Points, in no order, along strands that fork, close into loops and pass close to each other.
(in the rows, 128 means zero)
Points whose rows are less than 95.5 apart are linked; no others are. Some points are linked to none.
K430: [170 170 134 147  73 104  73 113  99 151 143 121 131 141 116 116 101 123
  73 146 123 128]
K357: [153 122 171 124 172 168 101 109 106 140 116  75 103 131 164  85  95 188
 106 175 143 140]
K836: [ 92  86 102  94 104 134 136 162 142 119 159 111 146 129 133 144 174 120
 187  63 197 108]
K83: [166 135 150 159  81 125  83 143  98 184 127  92 120 166 165 130 129 172
 113 174 149  99]
K58: [128 105 124 137 162 134 147 124 152 121 138 174 137 109 118 197 133 139
 115 118  91 143]
K586: [145 115 127 116 116 125  88 108 139  87  75 135  94 107 117 165 115 116
  93 140  37 133]
K677: [133 114 106 131 130 138 107 191 124 163 141  67 111 132 178  85  83 173
 146 179 218 122]
K587: [144 121 150 137  80 113  88 157 112 166 137  84 120 166 180 120 151 134
 138 155 163  99]
K544: [117  77  95 118 146 153 109 149 110 124  91  64  95 113 161 124 112 220
 149 135 181 148]
K810: [104 126 160 122 175 156 168 140 100 164 153 121 103 136 147  65 105 149
 142 139 188 143]
K630: [123  87 129 117  90 170 118 109 145 106  90 111 107 142 140 139 191 153
 173 103  94 100]
K140: [144 124 131 128  63 151 124 120 156 104 106 114 122 150 136 131 192 118
 151 117  97  63]
K56: [141 185 132 153  81  64 102 122  84 181 147 145 145 169 121 129 120  84
 116 164 141 155]
K578: [125 123 100 116 159 155 145  98 158  91 104 142 121  69 100 151 125 158
 133 104  73 137]
K353: [144 142 130 130 128 120 107 144 154  66 100 150 133  60 103 119  78  73
  68 105  80 109]
K368: [103  97 139 119 148 173 166 131 108 168 132 150  93 141 146 167 130 202
 166 125 148 150]
K884: [152 135 115 147  70 122 100 132 121 134 111 101 137 149 120 139 154 147
 104 135 134  94]
K646: [122  94 172 111 139 152 114 167 110 170 155 101 101 161 197  82 153 105
 180 135 187 101]
K21: [117 139 115 136 173 126 189 136 159 131 178 195 168  90  91 138 131  95
 129  83 122 130]
K16: [165 192 150 143  59  85  68 108  78 164 147 141 142 170 132  92 117 110
 107 171 120 122]
K143: [151 108 130 137 135 136  62  93 101 121  90  72  90 135 145 132 100 193
 108 175  89 165]
K471: [166 130 119 134  92 120  81 127 129 114  96 144 115 108 114 188 107 126
  61 133  51 117]
K553: [143 145 150 150 131 127  98 116 103 139 142  99 120 149 139  86 116 139
 109 163 163 121]
K702: [134 145  86 160 102  86 141 162 105 192 145 118 152 154 116 149 116 152
 117 146 200 138]
K651: [104 123 159 118 141 117 104 147 107 137 145  89 125 165 178  66 140 101
 170 151 191 127]
K79: [143 156 169 117 127 128  98 107 122 103 135 130 114 120 106  79 104  80
  63 143  98 111]
K511: [142 176 143 154  91  77 120 141 108 175 154 175 158 166 113 143 117  44
  83 152 118 147]
K250: [139 104 107 128 136 130  90  84 120 112  80  99  93 119 118 157 130 178
 116 154  83 164]
K700: [107  92 101 113 177 151 118  86 124  94 106 131 103  81 104 157 110 180
 161 112  86 179]
K109: [156 154  69 136 118 102 160 129 169 106 122 136 174  92  74 136 122 105
 108 103 108 113]
K475: [162 137 115 118 107 140 134 107 152  99  90 134  95 110 113 167 142 125
 120 121  52 107]
K69: [134 100 108 116 134 123  64 118 113  79  72 126  95  78 109 153 103 103
 101 141  31 174]
K437: [116 151 124 151 162 104 147 146 104 167 152  98 129 148 128  82  79 133
 113 168 201 158]
K395: [ 92 125 116  83  90 122 132 134 149  61 135 111 153 132 130  91 177  75
 199  81 134 102]
K574: [149 144  85 107 110 135 180 120 181  88 113 129 146  83 102 109 156 124
 165  79  95  90]
K91: [139 163 147 128 117 115  99 142 127  87 134 159 133 100 101 111  87  61
  48 135  90 112]
K82: [144 163 150 115 122 140 175 126 161 100 143 162 132 121 108 110 154  66
 137 113  75  94]
K441: [123 110 170 123 136 175 134 103 121 126 133 129 104 145 139  99 164 152
 134 123 125 106]
K778: [136 143 165 150 127 114 148 130 120 176 150 167 142 159 120 144 145  54
  99 129 110 130]
K251: [146  99 110 108 148 110 121 145 156  55  89 166 108  42 133 167 113 100
 145 119  26 138]
K66: [115 126  95  68 128  67  47 166 137 111 165  62 138 164 178 146 110  87
 166 129 187 135]
K244: [ 95 136 157 122 171 159 165 119 107 132 152 138 126 131 116  86 123 137
 144 110 173 142]
K243: [119 103 191 121 130 168 122 132 108 156 143 107  99 160 175  90 165 136
 155 135 150 101]
K558: [116 135 101 136 119 127 157 118 139 123 134 115 155 138  94 110 163 123
 141 108 160 116]
K974: [130 181 135 134 110  79 110 137 123 102 153 178 165 118  94 120  93  49
  73 135  98 129]
K729: [109 136 159 149 120  79 118 150 107 181 137 100 119 184 186  83 130  79
 172 166 182 134]
K871: [110 102 117 134 112 154 165 137 132 148 134 126 138 146 114 138 175 142
 160 105 166 106]
K505: [105  98  87 112 171 167 120  85 123 102  76  91 110  87 109 126 120 198
 153 104 116 160]
K911: [102 135 146 119 161 163 170 101 143 129 155 160 138 106  92 108 129 139
 151  91 130 128]
K87: [ 92  63  99  98 117 156 128 162 131 130 137  96 129 122 136 140 146 171
 180  70 205 111]
K735: [101 141 154 109 127 126 127 122 115 120 135 105 136 169 142  74 166 108
 159 133 165 117]
K94: [113 125 171 136 178 143 144 125 125 135 158 173 133 118 118 126 116  85
  83 130 124 137]
K340: [155 134  76 113 135 133 166 102 174  96  90 135 134  61  92 127 126 138
 145  81  75 111]
K177: [129 136 106 146 147 126 148 126 158 110 135 154 147  93  97 164 114 124
  85 114 105 119]
K712: [ 83 170  88 102  77  67 130 141 159  56 116 109 184 160 122 125 168  77
 183 116 132 119]
K344: [144 130 126 169 127  98 165 140 124 211 144 156 142 173 129 162 136  65
 103 135 148 161]
K840: [142 177 154 120 101 117 104 101 112  92 121 114 125 145 103  69 130  97
  99 145 118 112]
K78: [157 121 115 148  96 129 106 124 114 154 112  98 119 143 133 158 132 186
 104 155 140 117]
K531: [ 96 145 131 128 166 136 189 107 145 146 170 184 164 119  89 116 138 104
 162  84 139 141]
K592: [131 112  78 148 125 123 174 164 130 185 121 124 140 152 112 173 133 168
 127 117 188 136]
K746: [158 151 148 148 107 120  97 121 114 147 148 143 139 136 114 149 111 112
  51 134 107 115]
K731: [120 120 154 125 196 169 125 104 103 133 140 118 111 115 144 101  92 163
  91 145 149 148]
K445: [111 105 109 133 111 118 121 166 122 133 138  81 134 143 144 124 147 137
 146 127 206 114]
K940: [128 105 139 136 122 154 182 124 147 162 122 171 127 147 133 181 177 156
 179 107  90 120]
K149: [ 95 159 107 141 129  49 150 146 107 175 112 127 168 183 170 124  97 119
 148 161 193 192]
K341: [109 179 138 147 146  49 135 123  99 180 127 127 154 179 167  91  84 101
 139 176 172 193]
K786: [151 117 131 142 111 112 111 156 155 101 113 176 132 101 125 195 119 103
  80 146  59 115]
K519: [140 124 150 160 126 123 130 142 129 169 141 182 137 139 125 179 128  96
  70 137  97 122]
K433: [141  86 118 111 142 116 140 136 162  76 128 191 119  75 145 185 125 123
 161 114  23 138]
K689: [161 141 130 114  79 152 147 109 165  97 104 138 106 135 115 145 174 114
 139 121  52  72]
K555: [113 101  99 130 146 145 177 148 131 169 123 137 117 134 132 188 135 202
 149 126 171 150]
K887: [138  83 106 126 150 128  62 105  99 103  89 105  90  95 118 167 100 135
  98 166  58 189]
K467: [112  89 102 114 175 170 124 102 105 114 101  79  95 107 131 121  99 218
 144 126 146 178]
K751: [146 143 159 109 131 157 143 118 156  84 131 172 110 108 122 125 130  81
 109 112  61  88]
K356: [121 101 128 119 108 153 113  96 128 103  85 106 101 135 135 148 162 181
 136 126  92 124]
K500: [130 128 181 111 144 173 137  99 138 109 130 153 109 123 123 113 150 113
 124 110  92 114]
K873: [111 121 159 130 185 159 118 116 116 119 148 153 130  99 120 112  95 134
  69 127 133 146]
K907: [151 171 151 115  93 117 143 115 143  83 133 136 128 142  95  93 148  70
 116 133  98 100]
K890: [111 139  91 111  90 135 158 120 169  69 119 110 150 106 107  88 167 107
 193  75 127  96]
K670: [122 126 148 121 177 140 175 129 159 130 166 212 149  79 126 144 117 113
 125  89  95 119]
K387: [117 109 123 131  94 153 175 129 162 140 130 143 150 144 125 163 194 153
 184  86 119  87]
K394: [140 132 153 153  71  87 109 149 100 175 144 104 129 194 163 103 160  91
 150 162 171 113]
K687: [136 107 136 134 135 141 164 124 158 161 131 181 130 130 126 203 161 129
 130 127  87 122]
K88: [ 91  72  87 109 133 164 135 158 122 119 120  85 117 117 146 139 127 211
 166  99 190 138]
K633: [174 124 145 137 138 153  57 100 103 139 106  69 102 126 160  98  78 183
  96 169 118 136]
K47: [130 107 134 113 148 134 128 133 166  55  88 169 123  39 132 137  92  93
  95 103  55 112]
K951: [106 161 101 131 130  93 109 127 112 108 135  93 157 149 110  81 121 130
 134 128 190 137]
K221: [107 171 148 139 160  80 119 130 100 155 156 112 145 153 136  87  96 107
 130 165 179 160]
K740: [ 79 133 146  97 114 130 136 127 128  82 142 127 147 152 144  82 178  88
 185 103 158 106]
K464: [114  98 153 116 160 177 145 137 109 157 119 107  86 139 170 131 127 202
 157 140 153 134]
K364: [129 122 128 128 189 156 144 132 109 165 144 106 105 125 128 129  76 182
  87 146 173 158]
K679: [121 149 108 149 166 117 128 141 105 147 156 105 136 121 109 110  67 156
  83 143 194 158]
K822: [129 163  97 166  97  51 128 159  98 196 140 124 157 180 143 130 102 121
 144 160 203 165]
K657: [128 101 127 131 174 145 158 136 163 105 150 199 149  63 115 187 116 139
 148  91  84 132]
K193: [129 163  80 142 114 105 143 116 144 115 134 121 172 121  74 123 123 113
 114 113 146 124]

A piece is all that can be reached along the links. How many separate loops has the piece of each point below (a circle has one, a figure eight two, a Y none), and how many tips (points with one link)?
K56: loops 1, tips 1
K467: loops 0, tips 4
K592: loops 1, tips 3
K21: loops 1, tips 1

How many points has the smallest loop of links through each point below? Write none if it is on no loop.
K687: 9
K140: 9
K746: 7
K221: none
K651: none
